Points, in no order, along strands that fork, close into loops and pass close to each other.
In the rows, 100 means zero.
Points whose rows are less than 119 apart are linked; no others are. Some points are linked to none.
dud: 108,108,99,91,101,75,73,57,153,61,69,67,88,97,120,93,126,131,64,78,101,127,76,82,110,85,73,120,108,113,108,109,119,98,84,128,96,85,93,68,74,57,117,68,53,103,113,89,121,97,91,110,107,88,85,129,76,148,69,91,112
povid: 98,115,96,90,107,120,127,69,81,122,108,84,94,94,139,92,90,89,141,88,73,104,106,93,79,129,97,106,126,74,73,108,117,103,101,138,61,46,102,128,94,104,71,109,72,128,93,78,76,78,78,99,99,80,102,106,92,95,110,101,69
nuna: 104,99,89,96,95,93,95,56,103,124,131,101,112,60,90,95,123,113,135,88,89,119,98,98,102,134,98,133,108,84,87,116,112,92,107,133,70,53,104,149,77,68,81,87,70,111,86,84,103,97,72,116,97,88,115,107,98,91,103,130,72
Feba: 123,105,110,87,124,132,122,96,69,104,100,78,129,105,156,91,88,85,123,86,75,85,106,100,80,123,116,95,143,61,85,82,134,106,102,105,96,67,94,114,110,123,97,120,107,107,93,99,83,87,91,102,133,89,113,93,109,74,104,80,95
vokat: 125,83,96,114,131,125,87,115,75,112,72,92,123,115,127,92,83,102,131,76,104,109,112,97,101,124,120,86,128,84,97,75,98,128,125,105,84,62,117,77,110,117,85,109,132,114,86,96,84,110,116,122,115,64,125,76,113,92,102,74,98
tafuz: 83,113,120,73,92,105,116,130,79,105,114,124,77,100,70,97,91,68,114,113,86,91,115,101,100,92,86,42,58,114,78,130,91,112,97,64,100,131,116,104,87,107,109,122,109,98,106,114,101,109,111,81,64,89,100,73,92,81,118,102,97
Vepe: 147,94,100,94,136,105,70,92,94,97,56,87,107,99,128,85,96,114,124,84,83,120,102,94,119,127,108,98,125,98,98,76,103,139,127,118,79,53,108,69,77,103,89,87,100,103,94,94,98,112,126,133,105,47,126,84,120,103,86,66,96
Nuda: 89,98,122,99,84,118,95,95,84,63,81,110,85,125,140,113,96,78,52,66,113,95,97,87,89,87,114,68,70,118,65,118,107,85,78,82,83,104,119,72,127,107,128,134,64,118,91,107,103,110,96,82,119,104,49,83,51,112,86,110,122
budin: 74,128,103,73,88,78,104,61,86,110,131,110,56,105,48,98,81,95,86,95,95,86,107,103,74,106,38,85,47,121,68,137,84,78,100,124,81,107,84,133,74,86,91,93,71,108,106,131,101,74,118,73,69,100,100,109,97,120,121,136,93
Pul: 107,136,129,61,114,118,131,90,92,100,77,84,89,95,125,77,77,76,93,112,62,90,99,83,96,108,67,82,88,112,71,122,120,126,101,86,88,95,110,89,82,140,105,104,65,93,111,119,104,84,113,85,70,77,101,99,96,103,96,79,104
mudag: 113,104,114,82,107,120,121,111,83,111,105,98,96,126,161,112,106,88,71,96,108,44,108,112,76,82,128,99,136,76,98,64,127,96,84,83,122,121,90,91,120,133,122,99,135,102,110,127,99,68,130,104,147,120,103,93,109,84,86,107,105
Tono: 92,88,115,101,87,106,83,87,101,50,84,100,107,129,150,118,109,90,46,77,125,96,88,84,90,82,110,95,87,100,79,93,119,71,67,87,94,107,103,74,124,99,135,116,71,110,84,106,106,108,89,80,136,112,61,101,69,123,86,109,128
rez: 93,77,93,135,71,88,69,125,83,122,98,132,109,115,66,105,125,105,110,76,116,119,93,120,115,122,113,76,74,100,109,85,88,87,123,108,85,92,130,92,80,90,106,99,128,112,92,75,97,117,94,135,78,69,131,69,85,80,101,98,93
Tup: 100,70,109,117,86,96,56,132,107,60,83,115,146,125,86,105,107,94,85,79,108,115,88,112,120,98,124,57,79,92,112,108,106,93,88,49,86,110,129,75,121,100,133,128,105,101,99,78,103,136,91,109,106,106,72,79,73,99,96,72,117
kire: 121,100,93,133,138,84,101,111,130,122,84,81,89,85,102,83,100,128,111,129,99,122,95,101,105,88,102,134,125,140,152,96,68,142,126,124,117,97,97,83,107,94,62,79,99,87,109,102,102,92,99,101,99,90,99,119,124,119,80,88,95
bas: 122,65,87,123,103,90,53,99,111,81,106,96,137,92,82,109,123,133,114,81,114,116,91,117,145,102,133,130,120,88,126,63,90,104,122,116,99,70,111,89,84,90,107,81,121,82,91,72,105,119,102,152,115,93,123,80,133,82,92,76,104
zunuk: 125,93,87,137,154,92,87,124,109,112,67,84,100,98,112,83,75,118,122,123,105,131,107,97,107,97,98,106,115,135,142,97,63,152,131,102,110,100,110,63,117,103,68,84,109,93,107,98,91,110,110,98,103,79,102,101,117,110,81,71,106
dibe: 110,90,94,103,122,109,120,80,112,80,92,69,132,100,143,99,79,100,85,105,87,89,68,87,111,82,117,135,136,75,109,85,129,92,78,97,106,82,82,114,140,124,100,111,93,96,102,106,78,80,84,88,134,128,81,124,112,119,104,89,101
Tesuk: 58,118,100,97,83,73,118,65,92,105,129,105,49,106,59,99,84,101,60,113,121,91,118,106,75,88,54,97,53,136,77,127,74,83,79,120,107,136,73,104,100,96,90,86,83,108,97,130,108,81,119,57,84,117,72,124,81,128,113,149,108
rete: 71,99,92,92,81,89,119,70,88,109,117,106,87,115,108,110,101,93,68,103,126,73,106,101,78,93,87,123,87,98,73,102,112,58,82,103,118,122,75,120,106,99,112,94,95,104,85,123,111,84,102,82,111,119,92,129,94,118,102,134,105
vovo: 92,116,103,110,122,105,134,102,96,87,79,87,100,76,97,82,67,93,102,124,72,133,99,80,109,94,87,88,79,123,95,134,103,121,91,90,107,100,108,107,138,109,83,125,66,100,111,103,88,110,74,71,89,110,68,96,88,110,114,94,97
Pom: 80,97,110,95,110,127,139,124,66,114,118,108,87,110,123,106,102,74,99,94,98,75,111,100,69,90,116,69,108,91,85,104,104,92,92,75,110,112,101,110,129,120,108,131,127,114,102,119,87,91,104,90,108,115,92,89,97,80,114,111,96
Pano: 121,116,135,73,110,115,117,126,90,100,94,91,89,113,143,96,103,89,73,119,92,58,122,114,79,85,112,90,136,76,95,63,118,126,91,66,109,134,92,59,97,147,122,90,122,92,110,128,121,86,155,92,118,107,112,90,115,88,83,90,108
sif: 94,73,90,132,84,124,87,150,86,117,114,125,131,118,75,106,114,103,144,82,107,86,96,112,111,102,145,79,107,72,118,89,101,92,99,69,115,92,119,113,123,111,107,120,164,111,103,68,75,115,90,118,83,113,116,77,99,60,123,102,93
tatel: 87,90,109,107,87,72,86,142,104,128,110,133,66,118,62,106,108,92,100,118,127,97,116,119,90,88,102,73,81,108,118,71,60,106,104,106,95,149,101,77,70,94,102,88,129,103,103,105,117,109,129,85,75,84,130,85,101,93,91,117,102
Kena: 84,105,79,108,88,88,92,115,95,125,140,128,90,64,44,97,113,102,141,114,86,126,96,94,105,121,89,99,69,101,102,120,80,83,108,110,95,89,96,143,77,71,79,111,108,98,92,96,89,111,78,100,64,102,119,85,97,73,124,130,81
mosi: 113,87,95,101,113,99,101,88,137,65,83,74,123,99,122,100,90,113,70,117,101,98,70,94,124,79,116,143,130,93,131,79,108,92,91,90,110,103,83,93,124,110,106,95,97,76,103,107,97,90,102,89,129,136,80,126,126,128,91,79,110
Kobad: 87,95,79,116,87,79,94,89,150,92,93,77,103,69,68,99,101,123,77,121,118,108,76,110,108,88,89,154,109,132,137,110,85,84,95,100,133,111,78,112,119,64,90,75,86,71,103,111,116,98,63,88,117,125,77,147,103,130,99,114,115
Guma: 93,107,100,90,95,69,85,73,108,113,97,110,76,85,72,89,111,105,94,91,99,116,93,101,104,111,68,104,70,122,97,124,93,93,111,128,84,100,105,104,61,58,102,90,69,99,107,114,123,98,96,119,87,75,108,95,80,122,84,112,85
vamur: 74,113,90,110,79,56,92,96,118,95,111,106,78,76,37,91,101,110,75,122,120,116,105,115,95,98,67,102,57,144,116,131,77,93,91,104,133,135,83,101,83,49,95,79,84,79,97,119,127,113,79,85,90,103,80,116,69,116,96,125,108
Dipap: 118,114,93,117,133,82,105,121,117,138,108,98,76,70,76,86,108,126,120,136,85,128,97,96,104,101,77,123,104,144,136,111,66,142,130,126,103,102,99,101,75,87,55,79,100,93,111,112,101,97,95,108,71,73,115,104,125,107,99,110,85
kofe: 85,105,106,97,114,120,122,144,80,104,96,115,95,91,79,95,83,78,133,105,84,113,121,83,101,93,97,36,79,117,92,136,86,123,97,58,104,121,121,96,131,109,92,134,116,106,109,92,83,123,97,90,74,94,92,74,84,75,124,94,97
rok: 119,84,91,105,93,119,93,124,78,135,118,119,108,107,99,110,110,103,133,98,111,82,101,113,104,117,126,108,121,67,106,58,97,94,120,111,103,79,102,131,74,104,100,99,158,109,92,92,95,96,104,125,94,93,147,73,132,59,114,115,92
moru: 82,100,95,120,96,80,115,80,127,100,84,79,80,103,122,95,98,109,59,118,127,96,97,94,89,68,94,141,107,126,109,95,98,99,78,122,110,119,81,83,117,103,93,85,78,100,100,108,113,79,98,73,109,115,78,139,89,144,85,112,112
ded: 102,102,84,68,88,83,93,41,93,120,132,100,111,108,73,114,121,106,94,85,119,74,113,108,85,124,61,134,87,84,74,106,127,50,99,121,105,102,77,142,65,68,106,73,81,103,80,107,130,90,91,113,96,91,118,143,107,106,101,138,101
bika: 136,107,104,97,113,107,93,156,110,116,88,105,97,96,72,102,87,119,131,138,85,85,112,98,123,85,116,109,139,97,129,72,73,146,114,74,127,127,91,73,87,138,89,74,140,82,115,105,109,113,137,104,69,87,137,83,144,75,109,76,98
vonol: 116,82,99,128,85,101,58,120,85,103,87,121,138,107,73,96,113,106,125,72,97,122,93,113,130,124,123,74,88,84,100,91,100,105,123,90,81,80,135,81,90,104,109,101,116,106,97,66,94,127,97,140,83,67,128,61,86,71,98,69,97
Teli: 110,71,86,138,129,127,96,122,89,112,93,95,136,104,105,95,81,104,142,85,110,113,96,96,108,107,134,99,121,82,121,88,87,116,119,90,98,70,113,98,144,112,78,124,140,105,90,89,69,111,99,108,115,101,107,79,114,88,106,85,97
pezi: 88,137,134,69,104,118,139,80,84,101,93,75,63,117,143,83,79,71,70,108,76,71,103,86,84,90,58,87,87,114,52,114,114,124,87,105,78,101,103,80,83,159,101,97,65,107,110,119,95,63,119,77,72,82,88,110,82,114,95,96,110
tuti: 111,88,97,85,92,109,100,113,102,94,112,106,131,111,111,125,105,95,97,101,103,54,87,113,107,91,138,104,123,61,115,82,127,80,86,59,130,109,96,128,125,107,129,109,138,79,109,111,95,96,102,113,136,146,92,95,113,76,102,91,99
Kam: 99,121,112,88,91,77,87,61,129,75,61,88,68,103,127,89,101,105,58,83,106,111,86,78,104,83,71,104,77,126,88,123,117,102,85,124,86,93,98,68,74,79,114,84,40,106,114,100,119,87,106,89,90,86,81,110,56,143,57,98,113
ran: 73,107,85,89,89,93,128,91,91,125,140,117,78,100,72,108,99,96,93,117,112,72,100,100,76,103,76,116,79,101,89,108,97,56,95,103,120,124,69,140,99,97,94,98,121,97,90,133,96,83,112,73,84,130,109,124,112,103,125,148,97
fibeg: 111,120,109,102,127,92,117,99,115,81,71,85,100,75,96,75,81,99,90,134,76,128,100,81,117,96,75,98,77,133,110,130,101,140,103,87,110,115,112,80,108,112,95,102,62,85,119,112,105,107,92,76,78,99,82,102,101,118,92,76,106
barab: 83,74,84,149,71,83,59,124,104,77,82,113,135,105,64,103,112,106,86,83,119,136,82,120,119,110,108,68,65,116,129,113,89,82,104,80,89,99,130,81,116,78,113,113,108,95,95,73,96,133,73,114,108,93,81,79,60,98,97,83,108
dimi: 86,122,112,111,116,100,150,122,103,115,112,105,52,92,87,96,82,90,89,151,112,105,135,104,88,74,80,76,78,153,116,112,67,142,103,96,106,161,105,70,112,122,79,93,111,98,115,109,90,92,119,45,81,113,90,107,102,100,105,131,114
rom: 91,99,119,98,93,107,95,119,89,81,77,122,89,115,112,100,95,77,76,84,111,104,109,94,96,91,111,50,61,122,82,121,92,105,93,69,86,121,130,67,120,109,123,130,90,109,100,105,110,119,111,89,102,93,72,72,63,104,86,94,112
mos: 95,126,122,67,98,102,114,104,84,123,133,106,78,102,81,94,94,81,97,120,78,76,103,108,74,114,54,85,79,96,77,101,91,95,105,100,81,115,91,133,60,112,95,95,103,98,107,140,99,77,120,76,66,87,132,95,128,92,128,116,96
Mepop: 134,120,133,56,94,106,85,113,95,65,94,96,117,107,124,91,111,86,87,106,71,84,111,110,105,104,104,84,110,69,81,84,129,107,100,71,118,116,102,90,69,119,135,95,100,80,110,112,131,110,128,112,95,101,114,85,118,83,88,58,112
Sofes: 134,117,115,83,99,107,106,132,121,94,90,95,98,93,95,107,93,117,96,135,85,62,106,107,116,85,127,122,145,80,132,66,97,127,109,78,123,131,87,73,102,146,100,77,136,70,122,115,114,100,155,106,103,128,121,100,144,88,88,67,95
gal: 84,107,82,94,94,108,118,68,78,134,118,108,64,95,98,107,97,101,138,73,92,122,98,102,71,136,88,94,106,90,78,115,86,88,121,149,46,47,109,131,82,80,66,107,77,141,93,65,70,78,87,108,92,89,103,89,80,101,116,127,59
kati: 92,121,101,79,82,73,88,46,117,96,82,92,72,98,89,91,98,107,75,76,106,105,86,92,102,95,55,106,69,124,78,140,114,86,89,129,86,96,92,97,61,65,106,83,45,108,108,111,123,83,100,109,87,84,86,113,60,140,72,117,97
geno: 104,110,91,99,114,95,123,89,106,133,106,87,91,90,115,86,104,113,105,118,91,99,95,91,96,102,88,136,121,106,102,99,101,107,106,132,95,84,89,122,85,108,76,93,95,105,100,114,98,71,103,99,87,89,120,121,126,121,109,115,78
Vok: 103,78,83,136,129,100,92,84,102,97,75,83,118,107,130,93,99,115,107,85,116,130,85,98,106,96,114,117,114,109,117,88,99,105,107,129,83,65,107,90,126,87,82,115,96,112,89,84,80,97,84,105,129,90,86,105,97,129,92,88,91
rukuf: 78,94,99,98,75,101,112,86,75,109,103,121,96,107,104,110,104,84,100,78,111,107,105,103,83,119,98,83,78,95,76,109,102,69,107,112,89,91,106,117,100,88,107,126,94,117,84,96,97,101,85,102,111,99,98,91,80,101,103,112,90
gir: 110,78,108,123,127,108,80,152,104,96,78,109,115,126,105,96,88,93,107,100,118,103,121,101,104,78,127,68,104,108,126,99,78,134,93,57,105,132,121,56,138,122,108,112,135,101,109,94,102,126,124,97,104,98,90,88,96,95,96,75,118
tez: 104,69,83,121,96,86,52,110,125,68,100,97,141,96,75,106,116,118,104,98,114,121,81,115,141,93,126,117,108,93,135,80,83,87,109,89,106,97,108,90,98,81,118,94,112,72,96,79,107,122,87,127,115,110,101,93,115,96,93,71,109
pima: 85,96,84,122,91,62,77,95,137,91,98,89,94,66,58,94,112,123,82,115,118,126,88,119,101,93,77,127,92,144,138,117,74,90,102,108,129,115,90,99,96,43,100,73,82,74,101,108,126,113,60,104,109,101,80,125,78,120,89,109,112
zotu: 76,125,115,82,86,112,133,65,72,95,106,79,64,119,145,101,80,69,68,87,82,79,99,83,78,79,70,87,86,104,41,127,114,97,74,114,89,91,91,100,105,143,97,109,56,119,104,109,91,71,96,82,88,99,65,107,62,113,103,104,108
Ninuz: 107,102,88,131,150,112,113,136,94,115,75,92,93,94,104,88,66,102,132,126,101,130,119,83,103,100,92,80,100,135,120,120,67,145,123,88,113,109,116,78,138,109,71,107,119,99,108,97,76,114,101,86,92,84,100,96,108,96,109,85,104
dever: 131,96,91,111,112,86,74,123,136,97,109,91,106,70,68,101,111,141,122,118,83,107,89,105,141,88,128,152,134,106,145,79,66,127,127,110,120,98,90,92,87,106,80,63,110,59,109,101,115,107,110,131,86,104,116,103,151,86,90,71,99
moz: 117,80,113,109,125,121,81,163,92,108,86,110,124,130,98,102,90,98,125,87,105,69,121,104,103,81,132,63,129,85,114,92,93,134,90,43,113,114,111,70,133,129,114,114,163,110,120,96,94,119,127,119,99,99,109,76,104,75,113,76,109
vute: 95,98,106,95,102,102,108,151,92,131,113,125,63,120,76,110,99,90,111,128,116,78,111,110,82,88,102,74,102,96,109,66,70,106,101,89,96,139,92,98,76,110,98,95,152,108,107,120,100,92,135,83,71,91,138,82,128,81,112,122,100
kap: 107,107,79,117,114,88,95,126,114,137,134,115,84,56,57,91,114,120,133,133,84,127,90,92,112,103,88,124,88,124,128,116,69,111,117,115,107,97,91,132,76,80,61,95,110,89,102,109,94,98,85,105,63,89,122,95,122,88,114,126,86
gudi: 76,126,99,74,102,102,123,100,81,109,136,112,42,97,54,102,82,90,102,113,83,98,106,94,68,105,46,63,55,124,81,122,65,89,105,113,79,111,94,130,80,97,81,113,98,106,109,118,74,77,117,64,67,100,112,91,114,99,140,133,93
doma: 139,97,90,109,113,103,69,145,109,108,102,102,113,86,70,102,100,133,140,122,84,95,98,104,143,90,134,128,135,93,126,71,68,127,121,89,124,96,93,92,86,122,87,75,134,78,112,92,104,115,121,127,71,88,134,75,148,68,110,73,97
siden: 79,109,86,99,84,114,110,120,74,117,125,136,75,75,50,101,94,85,151,93,78,128,102,100,89,134,88,55,65,95,94,122,74,87,121,101,71,84,116,123,86,86,75,124,107,117,95,72,70,111,89,99,62,97,111,59,76,64,127,118,76
zaze: 71,93,76,107,75,95,115,70,77,122,114,122,71,99,79,113,103,104,111,66,113,125,101,104,73,134,82,87,80,103,80,117,84,64,118,142,68,69,103,128,93,73,83,115,86,136,86,72,79,90,85,106,106,102,93,93,68,109,113,129,71
megob: 105,81,92,101,82,89,58,123,142,67,101,94,114,109,67,125,107,126,97,112,118,86,87,120,143,79,146,131,129,92,149,71,74,87,104,85,120,128,92,81,98,95,116,74,124,55,110,83,116,115,112,120,119,134,102,109,128,90,83,64,106
gogaz: 86,123,112,107,121,87,139,102,105,124,97,88,51,102,98,86,87,99,76,138,108,106,120,97,82,85,67,103,89,143,106,106,73,139,101,129,86,133,97,70,89,121,78,84,81,109,117,113,101,74,120,61,80,92,97,119,100,129,94,118,98
dib: 123,110,110,80,86,96,86,120,138,61,98,87,109,94,84,118,100,127,86,126,90,74,100,112,133,85,135,136,140,72,132,68,102,97,102,87,124,129,86,83,93,120,117,75,118,58,113,104,122,105,143,121,112,147,108,111,146,89,78,58,100
davab: 114,95,112,105,130,104,87,118,101,82,60,100,99,115,125,86,85,90,87,98,103,121,110,85,104,96,106,76,87,114,103,104,91,123,102,83,90,114,122,54,118,113,114,112,94,101,102,102,106,116,117,90,104,82,88,84,84,113,77,70,114
vune: 98,93,96,76,75,78,80,83,101,108,120,117,108,108,78,109,124,95,91,96,119,86,109,112,99,114,90,115,86,84,86,86,108,68,106,110,112,115,93,117,56,72,124,79,102,91,85,110,134,108,105,121,99,94,127,109,112,97,94,108,102
munov: 83,114,105,83,71,108,118,48,71,104,113,86,79,128,155,118,92,74,83,71,95,78,101,91,69,90,69,95,95,88,41,117,129,73,74,138,84,83,77,120,94,120,100,106,56,129,95,91,89,73,85,95,105,97,81,123,64,112,101,111,109
Fiz: 96,110,99,107,122,110,137,90,100,96,87,67,109,97,148,85,82,94,80,118,79,90,85,78,96,81,96,126,121,93,86,99,125,116,75,107,106,86,88,104,133,145,89,109,81,105,110,110,82,75,92,82,99,113,83,129,100,125,108,90,100
Lef: 61,114,103,101,81,92,132,100,84,85,112,111,79,88,82,99,87,85,75,118,103,102,109,98,98,79,96,73,59,133,81,131,90,94,74,74,127,131,94,113,133,96,102,121,95,96,98,121,99,117,94,61,95,128,54,98,80,104,121,133,108
Fazu: 94,85,74,105,88,86,95,72,114,118,124,99,115,68,77,103,120,118,116,101,111,109,93,96,110,115,103,149,108,91,105,105,103,74,105,114,107,76,90,145,96,64,93,90,94,87,85,99,108,97,69,114,105,106,113,121,115,101,110,126,89
nav: 97,112,93,97,85,94,94,45,107,99,97,100,113,63,96,94,101,100,134,75,84,124,86,99,103,138,103,112,100,87,83,124,122,94,104,127,54,47,113,127,92,67,87,99,45,118,90,70,90,104,62,114,104,87,89,92,69,94,88,110,69
Kedo: 101,77,91,112,94,95,71,66,114,58,83,89,144,84,96,101,104,103,97,81,99,141,70,98,122,120,103,109,97,84,104,101,118,82,98,101,75,64,107,105,103,64,112,108,66,101,85,77,91,117,58,107,132,100,79,97,81,114,92,93,102
Kep: 102,103,88,76,75,96,97,28,87,110,114,96,119,107,103,116,118,96,103,71,114,89,108,101,84,128,66,124,93,78,65,113,138,53,90,129,94,80,85,144,76,70,106,85,64,117,78,81,114,94,72,112,115,92,101,137,85,103,97,133,102
sapom: 124,82,99,90,107,115,93,103,111,83,93,97,121,126,136,125,96,106,81,95,115,58,93,109,111,81,145,114,135,70,126,62,120,90,94,82,117,110,94,97,127,117,120,104,141,85,106,109,97,89,123,113,157,134,96,91,121,95,87,84,102
muku: 84,118,103,113,109,82,124,83,114,112,84,74,58,109,130,85,98,101,64,121,113,102,110,86,85,73,73,119,99,131,95,106,97,132,81,137,91,115,91,68,98,125,83,83,69,117,114,105,108,71,116,71,88,96,84,132,83,144,82,109,103
tisi: 84,67,90,154,72,129,102,135,83,105,119,122,136,125,77,117,114,97,122,56,110,101,99,114,94,121,142,68,99,71,117,93,115,84,110,77,90,81,128,104,140,105,103,126,147,125,81,66,68,116,80,112,110,119,95,79,88,74,110,103,93
niz: 86,111,110,105,127,120,145,105,88,88,94,77,101,92,126,88,74,84,81,119,77,98,95,80,97,78,100,99,105,105,87,116,112,117,76,77,110,107,98,101,153,135,95,122,85,105,110,119,82,94,87,69,103,121,68,108,94,108,114,97,106
vor: 92,89,96,102,83,100,86,65,107,73,86,97,102,134,156,124,115,101,52,78,140,87,99,85,85,78,103,121,102,97,86,75,129,66,71,120,101,104,88,80,108,94,126,94,79,115,81,95,108,90,95,94,144,104,85,126,83,129,89,115,121
napu: 87,94,83,98,84,90,110,58,113,107,97,88,99,117,130,116,110,108,67,97,133,71,97,91,88,80,91,149,116,93,92,86,124,63,76,123,117,108,71,109,108,99,108,81,89,106,91,105,112,76,95,98,127,113,96,147,101,132,94,125,108
Masu: 114,100,121,76,90,98,74,131,94,77,103,111,130,115,98,99,116,86,100,106,86,78,109,119,110,88,125,78,104,68,91,94,119,104,89,52,122,125,108,94,91,112,141,109,115,85,113,99,122,122,114,115,90,113,104,82,109,78,102,66,105
Dede: 90,81,77,96,80,96,90,79,135,74,95,82,126,86,86,116,102,113,76,107,121,93,72,99,122,92,109,152,117,93,120,95,108,64,91,83,125,105,79,119,119,77,114,82,94,66,98,108,108,101,74,96,132,132,86,139,117,121,102,105,111
lusa: 84,82,99,115,67,100,92,120,72,121,101,138,89,133,89,117,117,87,94,64,123,103,108,115,85,124,104,61,69,102,87,90,93,74,125,112,75,103,126,96,83,94,111,114,126,125,82,88,97,105,107,117,97,83,119,73,83,95,100,108,94
Sibu: 96,112,96,80,63,105,114,28,71,113,122,92,108,126,139,128,102,80,102,63,105,77,107,100,65,115,64,111,101,71,49,112,144,56,75,140,89,81,73,144,87,96,99,94,60,130,86,72,92,83,67,101,118,101,84,137,68,97,99,126,109
Tapi: 132,105,119,62,83,99,66,87,112,44,97,95,131,117,127,109,122,100,75,85,90,99,108,105,113,106,112,99,107,67,90,69,133,78,102,98,111,99,99,91,63,87,145,88,93,80,94,84,127,117,116,128,122,109,114,96,120,90,79,64,121
bama: 91,95,105,105,91,59,77,109,112,115,99,121,70,99,65,94,115,100,87,103,120,114,105,112,98,101,85,94,72,121,118,92,69,102,113,121,94,136,105,72,60,69,102,80,97,96,104,108,131,112,110,108,88,74,118,92,85,111,74,104,96
vani: 115,86,79,106,98,83,84,93,133,118,124,97,105,67,74,104,125,134,112,108,104,103,87,100,124,97,117,164,124,105,131,87,86,98,118,120,117,90,89,123,84,78,87,70,109,69,97,107,118,98,92,131,99,104,122,115,140,99,99,104,96
sebog: 143,74,91,115,124,97,61,87,99,90,95,90,125,87,108,99,116,138,126,77,96,116,100,111,134,114,130,127,132,91,113,60,99,130,129,132,85,43,105,88,80,95,85,75,116,93,92,81,102,115,118,150,117,71,129,79,143,90,90,82,99
nabus: 63,102,95,106,70,77,100,96,104,76,94,100,94,86,70,102,92,98,64,115,120,113,97,108,101,89,89,99,63,130,93,127,95,79,74,80,131,125,89,106,119,74,106,102,82,85,94,118,114,121,75,67,108,121,58,112,75,118,109,124,117
tuze: 81,93,103,107,116,143,123,156,70,117,106,118,98,101,80,101,87,82,150,80,86,106,119,88,84,111,108,35,105,91,96,127,84,119,104,59,95,97,121,93,134,108,85,136,139,123,100,78,70,121,98,101,74,96,106,70,86,60,133,95,93
Paden: 125,126,115,67,107,99,107,65,109,99,73,79,101,90,134,75,99,93,105,95,60,104,88,85,104,113,78,106,104,101,77,113,132,117,102,121,82,66,102,103,64,111,99,94,55,100,105,102,106,82,105,105,83,74,109,111,99,116,88,78,92
Kunaf: 103,79,94,106,92,119,96,136,96,113,116,121,130,111,88,119,108,98,131,94,106,63,89,112,112,93,148,93,121,61,120,88,117,88,89,59,127,97,106,128,127,106,118,123,160,93,111,89,81,104,92,116,111,137,103,85,111,60,116,99,90
rike: 94,90,93,117,104,88,101,118,115,103,94,105,104,92,94,92,99,101,99,123,111,108,99,103,108,84,115,108,95,117,125,98,85,104,101,91,119,122,101,95,116,94,100,109,113,86,99,106,107,108,97,87,102,109,98,99,112,109,96,95,103
betul: 97,110,124,77,108,143,142,109,53,120,123,96,101,110,142,103,94,67,121,73,78,79,110,108,56,127,105,67,128,67,72,100,118,95,101,91,90,87,96,118,108,115,97,130,107,115,97,103,83,86,85,93,117,98,102,82,91,56,112,94,95
notu: 104,82,88,96,98,93,59,57,134,49,77,79,129,101,120,110,123,120,72,72,116,128,76,90,117,97,89,123,109,95,105,88,121,75,87,118,89,71,94,90,87,54,126,83,67,99,88,79,105,106,74,115,139,98,88,123,95,135,85,96,116
zoge: 88,97,94,121,91,102,99,74,101,82,86,103,125,72,88,95,83,95,124,83,85,140,84,97,104,134,112,94,90,88,98,118,109,93,106,103,63,61,115,111,126,76,87,121,61,115,90,74,79,119,56,100,111,102,71,77,65,98,97,93,80
vufi: 108,116,103,114,134,108,131,145,109,118,90,98,83,85,93,94,75,99,118,150,102,109,127,88,103,83,88,83,99,144,128,112,78,157,114,77,120,149,109,70,120,125,76,92,122,92,114,107,91,106,113,66,78,95,107,106,121,90,107,97,110
Zigip: 59,111,111,92,93,117,149,105,66,99,130,107,64,104,107,108,96,74,74,104,96,81,108,95,79,75,105,65,83,116,68,123,91,91,75,68,122,121,93,112,142,119,106,127,108,114,102,126,88,101,102,69,100,133,54,98,81,94,122,138,103
zovif: 92,85,90,128,131,141,121,140,82,109,103,102,117,94,93,94,77,92,152,89,93,110,106,86,92,105,127,72,121,82,116,111,87,117,106,71,103,84,113,102,159,110,74,137,143,114,95,89,62,115,92,94,99,113,99,79,102,74,121,92,94
Gitud: 123,110,100,90,125,124,117,79,85,115,104,73,123,85,144,80,92,97,139,101,66,98,104,95,93,130,111,118,142,67,88,89,127,118,104,122,78,46,96,122,101,117,74,107,89,108,93,91,79,84,88,103,110,80,115,108,117,87,110,89,80
vov: 89,106,93,89,98,104,116,126,87,130,138,120,79,98,74,103,102,89,117,124,97,80,99,100,83,104,86,96,89,93,97,93,88,79,103,97,105,119,83,140,79,99,93,105,137,100,100,128,88,84,114,84,73,112,134,97,130,81,127,134,93
seset: 96,86,117,96,81,98,69,143,88,92,100,130,130,124,82,102,120,84,109,89,97,84,109,116,109,93,127,52,83,83,89,107,110,101,85,47,107,119,123,91,103,109,134,123,121,104,112,84,109,127,98,115,78,99,96,76,83,78,108,79,104
mita: 139,112,112,73,105,108,86,49,110,77,85,85,127,99,152,89,114,103,103,79,72,105,92,94,108,116,100,111,119,77,82,87,142,102,101,136,87,55,96,104,69,91,111,93,71,104,95,77,104,92,99,122,122,82,113,115,109,102,89,78,102
riguv: 116,117,128,71,99,100,107,98,106,85,90,91,95,106,133,87,106,95,68,117,88,81,114,103,89,94,99,109,113,85,92,69,117,113,95,96,111,122,92,68,76,129,120,82,96,89,102,119,128,92,141,95,101,100,121,103,122,109,78,81,106
puzud: 123,99,105,69,82,95,72,60,107,79,101,103,127,98,115,101,127,101,94,80,95,105,101,104,113,117,97,117,100,76,85,83,129,80,109,121,99,80,101,113,56,71,126,84,80,90,86,85,125,107,96,135,118,88,121,110,115,95,86,87,107

A tip is a point with one link. Name the tips that can be reached along the links from each point below, in the order of the rows.
vor -> tafuz, Tesuk, moz, siden
Pano -> barab, tisi
rez -> vonol, fibeg

A piece is all that can be reached along the links. How many separate loops has the piece of each point below (a circle has one, a figure eight two, a Y none), and how many tips (points with one link)?
ded -> loops 1, tips 2
gudi -> loops 0, tips 4
mosi -> loops 0, tips 2

Name the points in between on the shortest way along the links from the first point to the second, in order.
mosi, Pom -> Dede, Kobad, pima, vamur, nabus, Lef, Zigip
moru, Kedo -> napu, rete, ran, vov, vute, tatel, bama, Guma, kati, Kam, dud, notu
Pul, Pano -> Paden, mita, puzud, Tapi, Mepop, riguv
Mepop, tisi -> riguv, Pano, mudag, sapom, tuti, Kunaf, sif
